Points on a hilly landscape, in no order, each with its height.
From any point a ball rolls to the lowest of the 4 points nearest to it. It stops when none of these is lower. Distance is the straight distance between rows; heights are no part of it.
Q960: [134 140 136 110 106  92  87  99 110 107]  h=17.6
Q260: [ 90  86 114 135  74  86 123  70 119 113]  h=12.6
Q975: [ 95 109  79  80 103 102  86 113  97 107]  h=43.2
Q279: [106 112 102 107 101  94  87 100 107 113]  h=21.4
Q432: [ 93  85 114 123  77  90 109  82 107 114]  h=13.2
Q441: [ 86  98  91 105  80  90 103  90 119 121]  h=23.9
Q308: [ 99  86 111 118  98  99  98  97  88 105]  h=22.2
Q287: [ 92 112  66  65 109 109  85 124  97  99]  h=47.9
Q608: [114 122 117 115  95  90  89  97 114 119]  h=16.3
Q778: [ 87  74 101 101  82  97 109  98  96 100]  h=28.9
Q295: [ 97  87  91 100 120 114 100 104  80  83]  h=7.8
Q912: [ 77  89  83  90  70  92 110  94 117 116]  h=30.0
Q243: [117 120  91  93 144 114  86 109  94  76]  h=67.3
Q433: [ 79  89  74  64  85 107 103 110  97 102]  h=41.5
Q27: [102 100 100 106 104 102  95 108  87  97]  h=23.7
Q375: [ 93  77 100 103  96 105 101 102  90 100]  h=25.2
Q21: [ 72  72  74  58  61  98 125  96 105 100]  h=25.1
Q28: [137 139 131 108 146 111  92 102  98  73]  h=19.9
Q926: [125 130 129 113 109  96  86  98 100 102]  h=14.5
Q947: [142 145 130 102 128 104  84 105  98  87]  h=16.1
Q834: [121 122  95  96 158 115  97 107  99  72]  h=82.9
Q839: [ 83  99  94 123  69  86 117  77 128 119]  h=14.2
Q917: [ 84  51  97  86  72  96 122  96  91  86]  h=28.0
Q264: [102  98 125 131  86  86 107  82 106 117]  h=8.1
Q851: [ 86  76  95  96  96 104 101 101  87  98]  h=28.1
Q318: [123 129 134 121 126 101  95 100  87  93]  h=9.6
Q814: [ 95 107  92  95  93  93  88 103 105 114]  h=26.6
Q269: [ 90  93  98 103  85  94 100  97 106 114]  h=21.7
Q298: [103  88 132 136  88  92 110  83  95 113]  h=13.0
Q744: [105 109  84  91 141 116  93 112  91  78]  h=67.1
Q973: [ 90  70  95 100 104 113 112 105  78  85]  h=22.3
Q878: [ 98  90 106 111 116 108  97 102  83  92]  h=19.4
Q382: [117 124  87  90 131 108  81 117  96  85]  h=50.3
Q48: [ 82  84  90  96  80  97 103 101 102 108]  h=27.8
Q909: [116 130  96  92 104  94  75 112 112 111]  h=32.1
Q584: [126 134 115  98 113  98  78 107 104 101]  h=20.7
Q819: [128 130 103 100 142 112  86 110  98  80]  h=66.2
Q123: [ 98 112  68  71 126 114  87 122  93  87]  h=52.5
Q558: [ 96 110 104 118  83  86 103  86 120 126]  h=18.3
Q715: [ 73  64  81  62  51  91 140  90 112  97]  h=11.2
Q424: [134 135 133 114 129 105  88 101  93  90]  h=12.8
Q948: [113 113 133 125 103  95  97  91  96 111]  h=16.5
Q928: [ 88  68  78  83 111 118 112 108  76  70]  h=31.0
Q961: [105 103  88  98 143 117  98 108  86  76]  h=56.6
Q282: [ 78  85  77  77  74  97 107 100 108 111]  h=34.4
Q870: [ 93  94  93  96 102 102  95 110  91 103]  h=30.7
Q711: [112 119  98  99 121 109  87 112  95  94]  h=32.9
Q285: [100 106  84  86 124 111  88 117  92  88]  h=54.3
Q761: [109 118 126 124  92  88  96  91 108 120]  h=11.5
Q936: [103 104  71  85 147 119 100 111  91  67]  h=68.9
Q100: [118 117 113 111 132 108  91 104  85  87]  h=17.3
Q748: [108 109  99 105 131 111  93 110  87  85]  h=34.2
Q246: [101 110 120 128  87  84 101  84 114 123]  h=12.9
Q907: [ 83  58 100  98  69  95 123  91 101  99]  h=21.8
Q853: [118 131 111 104  98  89  84 103 110 118]  h=21.5
Q506: [ 97  98 106 119  88  93  99  92 110 117]  h=17.2
Q944: [ 79  66  88  87  69  98 116  95 102 103]  h=8.0
Q769: [105  98 130 129  98  94 103  85  95 113]  h=12.7
Q887: [ 92  67 117 117  84  97 113  91  90 101]  h=24.7
Q806: [ 77  64  82  69  70  98 116 102  95  95]  h=22.8
Q669: [ 83  81  82  78  84 106 102 109  93  99]  h=40.0
Q230: [ 82  99  76  77  89 100  96 109 105 114]  h=38.4
Q237: [ 92 103 106 134  73  85 115  74 128 122]  h=5.8
Q239: [117 116 112 111 117 100  89 102  94  98]  h=18.8
Q930: [ 80  55  92  72  60  94 131  96  99  90]  h=29.6
Q229: [142 147 129 103 114  99  79 105 107  97]  h=8.3
Q55: [ 83  79 100 118  67  86 118  76 122 112]  h=20.5
Q466: [ 85  62  85  82  96 110 114 107  83  82]  h=26.8
Q138: [107 123  85  80 110 103  79 118 105 104]  h=41.4
Q70: [ 93 102  80  79 108 110  92 113  90  96]  h=42.8
Q252: [104 123 113 126  82  81  97  83 128 125]  h=19.7
Q194: [ 73  74  86  83  56  88 132  83 123 103]  h=10.5
Q141: [ 93  86  79  91 122 116  99 111  81  80]  h=24.3

For each start below, name the point where the ball stops.
Q138 | Q229
Q48 | Q264
Q252 | Q264
Q975 | Q264
Q466 | Q295
Q715 | Q944
Q70 | Q295

Call two points neighbours if one is among the 4 nearest of the other. Go from one point of each pair to the other, from neighbour to neighbour, staying as low as possible. Name the highest point that can't be avoided.
Q237 and Q229 | Q948
Q237 and Q264 | Q246
Q318 and Q229 | Q926
